Points, in no order, along strands that fork, close into loops and pass close to each other.
Two points are linked if the straight distance between their rows is under 33.2. Some points are linked to none.
K_481: [-11  17 -16   0   5  -9 -13  11 -21  -7  -2  16   3  11  -5   5   5   1
   4  13  -8   7]
K_839: [ -1 -11 -11   1  12  12  17 -11  24 -15  -1   8  -6  -2   8  -2 -15   1
   3   4   1   0]
K_563: [ -9  15 -10  -2  -7 -16  -7 -28  20  10  -5   0   7   3   3   1  -4  -9
   5  11  -7  -6]
K_233: [ -3 -11  -4  -7   4 -10   0  10   5  -5  -6   0  -1  -5   1  -2   0  -3
  -2   4   3   2]
K_958: [-13   5  -7  13  -3   2 -17  -1  -9   7   5   4 -13   5  -2   9   5   7
  12   0  10   2]
K_348: [ 12   0  -7  -3  -8  -3   8  -2   5  26  -6 -18   8  -9   4  -7 -14  -1
 -21  -1  -3   0]
K_441: [-10   7  13   6   1   8   0   8  -4   9  21  15 -14   5   8 -13   0   1
  10 -13   8   5]
K_962: [  6  -8  -1 -11  -3   7  -7  -9  16   6  -2  -2   3 -12  -3   4 -16  -2
  -8  -8  -3 -19]
K_383: [  6   9   7   4 -11  -3   2   0   0  32   6 -11   6  -6   3 -10 -14   6
 -18  -2  -6   4]
K_379: [ -7  -3   4   4  12   1  -2  20  -1 -22   6  25 -16  -4  -1   1   9  13
   6   0   1  12]
K_836: [  9  16   8 -11  -9   8  -4   1  -4  16  15   2   2   0  -4  -9  -3  -2
 -14  -9  -1   2]
K_58: [ -9  22   4 -29  -7   1 -14  13   1   5  12   4   9   3  -1 -10  -6  -9
  -2  -5   2 -19]
K_552: [ -4  10  -9  -2  -3  -7  -5  12 -20   5   6   4   7  11  -5   9   1  -3
   9  10   4   2]
K_398: [ -6  -9   5  -2  -5   7   2   1   5  14   9  -2  -3  -2   3   9 -14   1
   7  -7  17  -8]
K_72: [ -1   4  -5 -22  -1 -11   7  15   9   9   1 -11  15   2   6  -8  -9  -7
   0   7   3 -17]
K_474: [  1 -23   2   1   1   1   3  12  10   5   5  -7 -15  -3   4 -11  -6  -3
  -7 -11  22  11]
K_183: [ 10  -2   7   2   5  14  11 -14   7  -3   1   2  -7  -5   3  -5  -2   5
  -3  -3  -4  -4]
K_737: [  3   1  -1 -15   5  -5  19  -3   0   9   5 -12  19   7   2  -5  -3 -12
   5   1   2 -13]
K_354: [ -3   8 -16  -2   0 -20  11   6  -5   1  -7 -10  11  11  -3  -4   2 -16
  -6  15   1   3]
K_558: [  4   1   8  -9   6   6  -5   6   6 -30  -3  19  -8 -16  -7   5   1   4
  -6   6  -8   6]
K_278: [ 12   7  -1   7  -4  15  -1  -4   9  13  20  -1   0   0  -2   2  -9  -7
 -16  -4   1  28]
K_641: [  6 -12   0   8   5   7  15 -25  13 -20 -11  -3   2   1   5   4   1   4
  12  -6   2  -6]
K_815: [-11   1  -5 -19   3 -13  -5   8   8   4  -1   2   2   2   5  -5  -8 -11
   1   7   2 -13]
K_214: [  6   2  -6  17 -13  -2 -10 -16  -9  -5 -13  -1  -4   3  -6  13   3   2
  -2   6  -5  11]
K_834: [ -4   5   8   6  -4  -1   0 -15  -6  12  -4 -17  11  13  -1   2  21   6
  16  -8  -1 -15]
K_923: [ 14  -3  -5  13  -8   0   3 -23  11  -9 -11 -12  -5   0  -1  -6  16   9
   0 -12  -7   1]
K_40: [-13  13   1   6   6  -6   8  22 -12   1   4   2   6  11   2   3  -5   1
   9  12  -3   2]
K_373: [ -4 -15  10   7  -1   8  15  -8  -4   8   5  -8   4  -2   3  16 -11   7
  10  -1  13  -7]
K_422: [ -1  -6  11  -5  -7   2  -7  17   5   1   9   0  -8  -1   1  -6  -3   0
  -4 -15  14   7]
K_900: [  0  17   0 -23  -4   4 -14   4   3  10   3  -4  16  -1  -7   1  -7  -4
  -5   8  -1 -20]
K_687: [  6   1  -2  -2 -10  -6  -1  -8   3  17  -7 -13  10  -4   0   4  -4  -4
 -12  11 -10   2]
K_490: [ -6 -22  -5   4   3   4  11  12  -3   4   7 -11 -10   6   2  -2   3  -5
   8  -8  20   7]
K_326: [  2 -14  -2 -11  -5   0  -6  -3  18   0  -3  -2  -2  -4   1  -4  -8  -8
 -10  -2   3  -3]
K_550: [  8 -11   1  12  11   4   3   9   2 -18  -6   6 -10  -9   0  -8   2  12
  -7  -6  -8   6]
K_765: [  7  -4   0   1  -5  -3   2 -23   6 -23 -12   4  10   1  -3  11   4  -8
  11  -1   1  -3]
K_416: [  5  -7   2  -6  -1   4  18 -11  -2   7   8  -4  10   5   0  -3   0 -13
  -7  -2   1   2]
K_980: [  7 -15   2   2   5   8  17 -16  17 -10 -10  -5   1  -5  10  -6 -10   8
   0   1  -1  -3]
K_623: [ -4   1   0  10   3  -1 -11   2   4 -21  -7  17  -4  -8   4  12 -10   5
  -1  20  -6   5]
K_560: [ 11   0   0   4  -5  -6  -1 -23  10   4 -18 -10  -2  -4   2 -12  13   9
 -11 -10 -12  -9]
K_103: [  1 -10   9   3  19   3  17  12   3 -13 -10  -5   3  -4   6  -5   7   6
   1   5  -6  -6]
K_452: [ -1   7   6   1   7  -2 -15   9  -5 -15  -7  19  -3 -13  -4  11   1   7
  -3  11 -14   2]
K_79: [ -4  -1  -7   9  -3   1 -13   2  -9   2  -4  -5  -5   0  -5  17  -4   1
   4   4   3  10]
K_290: [ -8  -7  -1   7   6   4  -4  22  -5  -7  10  15 -20   6  -2  -1  11  11
  11 -10  10  13]
K_610: [ -9   3  -7  -1  -1   0   5  -4 -15   9   9  -5   1  14  -1   7  -3  -4
  13   3  11  -3]
K_488: [ -5   4   5  16   2  -8  -1  11 -18  11  -4   2  -3   6  -2  -4   5  10
  11   1 -18   3]
K_178: [-10   0  -5 -16  11   3 -11   3   8  -8  11  17  -3   3   0  -7   7  -6
   8  -6   8  -7]
K_402: [ 15  -3   8   8  -8   5  -2  -8 -20   2  -7 -11   3  -4 -11   8   4   6
  -6  -7  -4   2]
K_300: [  3  20   4   5 -12   9  -3  -7  -9  32  20  -2   3   0  -1 -10  -5   3
 -13  -3 -13   4]
K_704: [ -2  -7  -4   1   6   5   1   0  19 -22  -3   9  -6 -10   5   6 -16  -2
  -1  11   2   4]
K_4: [ 12  -7   2  17  -8   7   5 -13 -16  -7 -11  -1  -4   3 -10   7   8  -4
  -4  -9  -5  15]
K_203: [ -1   6   1 -18  -4   7 -11  -6  11  12  10   0   5  -7   0   6 -16  -3
   1  -3   0 -26]
K_248: [-19  -1   4   2   1  -2  -5   2  -3  10   9  -2  -8   3   7   8  -5   0
  11  -1  13  -1]
K_223: [ -3  -4  19  15  -2   9   5   0  -3   8   1  -7   3  -8   5  12 -13  10
   6   7  -5  -8]
K_794: [  2   6 -11   0  -6 -22   9   2 -12   1 -18 -13   7  10  -6  -3  12   0
  -3  10 -10   2]
K_35: [ 10   2  -1  -4  -5  -6   9 -13   8   6  -8  -6   9  -2   4  -7   6  -1
 -11   3 -13  -9]
K_469: [ 10  -1  -9  -9  -5  -4   4   2  12  19   8 -14   5   3   1  -9  -9 -12
 -21   1   2  10]
K_442: [  6   6   5   4  -4   3  -1 -11  -8  -1 -10 -11   7   9  -6   0  27   1
   3 -13  -3 -12]
K_191: [ 11  -7  -1   3  12   7   2   3  10 -35 -14   9  -5 -13   0  -3   1   9
  -6   3  -7   0]
K_566: [ -1  10   2   9 -13  -1  -2 -17 -23  11  -2 -13  13  10  -6  12   9   5
   8  -2   0  -6]
K_24: [  1 -16  -8   3   0   4  17  -5  -3   3   5   3  -1  10   1  -2  11 -10
   4  -3   9   5]
K_613: [  1   1  -8  -8  -7   4 -10 -19   0 -14  -6   4   7  -1  -7  13   6 -13
   1   1   7  -1]
K_241: [-10  13   3 -24   3   1 -17   8   3  -3  22  13   3  -1   6  -8   3 -12
   6  -5   5  -7]
K_975: [  7  -4  16  13  -4   7   1   5 -18  11  -7 -14   5  -6   0   9  -1  14
  -2  -4  -7  -4]
K_615: [ -5  -1 -13 -10   9   3  -8   3  15 -18   8  20 -13  -4  -2  -7   5  -3
  -1  -6  11   9]
K_7: [  7   3   7   6   6  13   7 -14   1  -6   6   3  -5   2   3  -5  16  -3
   4 -10  -7  -2]
K_108: [ -9  -2  -4  -7   8  -1 -14   7   6 -27   3  24 -14  -2   1   6   1   9
   6   4  10   9]
K_63: [  2  12  -1   7  -8 -19   6 -12 -15   4 -14 -19  14   8  -5   7  11   2
  10   5  -6  -7]
K_652: [ -6  -2  -2   4   9 -10  -3  18 -11  13  -9  -6  -1   5   3 -12  11   6
   1  -2  -9  -2]
K_588: [ -7   6  14   9   3  -4   1  17 -13   2  -4   9  -5  -4   0   7  -5   4
   8   9 -10   5]
K_440: [  5   3   0  -6   4   8  -2 -10  -5  -6   6  10   3  -1  -4   5  11 -10
   0  -1   0  -5]
K_460: [ 10  -2 -13  -3   1 -14   8  10   4   9  -1 -14   5   6  -1 -11  -5 -16
 -11  10   5  15]
K_331: [ -8  -1   2   1   2  -5 -14  21  -5  -2   8   5 -15  -2   1  -8   8   5
  -2  -8  11   5]
K_74: [ -7  -5   2  -2  15  -9   3  19   0 -17  -1  13  -4  -8   3  -6   3   2
   5   5  -1   5]
K_795: [  1  -8   4  15   2   0  -5  18   2 -11  -9   6 -16  -5   1  -6  -8  15
  -8   1  -8  21]

A piece is two or more points that can be reached from each other along the links. Count, over all rows, the pieces, the separate loops (a circle has one, a figure eight two, a Y none), the forks (points with three links) and the tips (points with one).
pieces -> 4
loops -> 4
forks -> 6
tips -> 6

A tip is a point with one link. Name the tips that can be reached along the links from each point below, in the order of the rows.
K_40 -> K_481, K_652
K_452 -> K_795
K_460 -> K_836, K_923, K_442

Name the points in between on the shortest way along the links from the first point to the second, in order.
K_588, K_975 -> K_40 > K_552 > K_610 > K_248 > K_398 > K_373 > K_223
K_558, K_440 -> K_452 > K_623 > K_704 > K_839 > K_980 > K_183 > K_7
K_178, K_737 -> K_615 > K_108 > K_379 > K_74 > K_233 > K_815 > K_72
K_383, K_834 -> K_348 > K_469 > K_460 > K_354 > K_794 > K_63 > K_566
K_24, K_900 -> K_416 > K_737 > K_72 > K_815 > K_233 > K_326 > K_962 > K_203
K_241, K_24 -> K_178 > K_615 > K_108 > K_379 > K_290 > K_331 > K_422 > K_474 > K_490
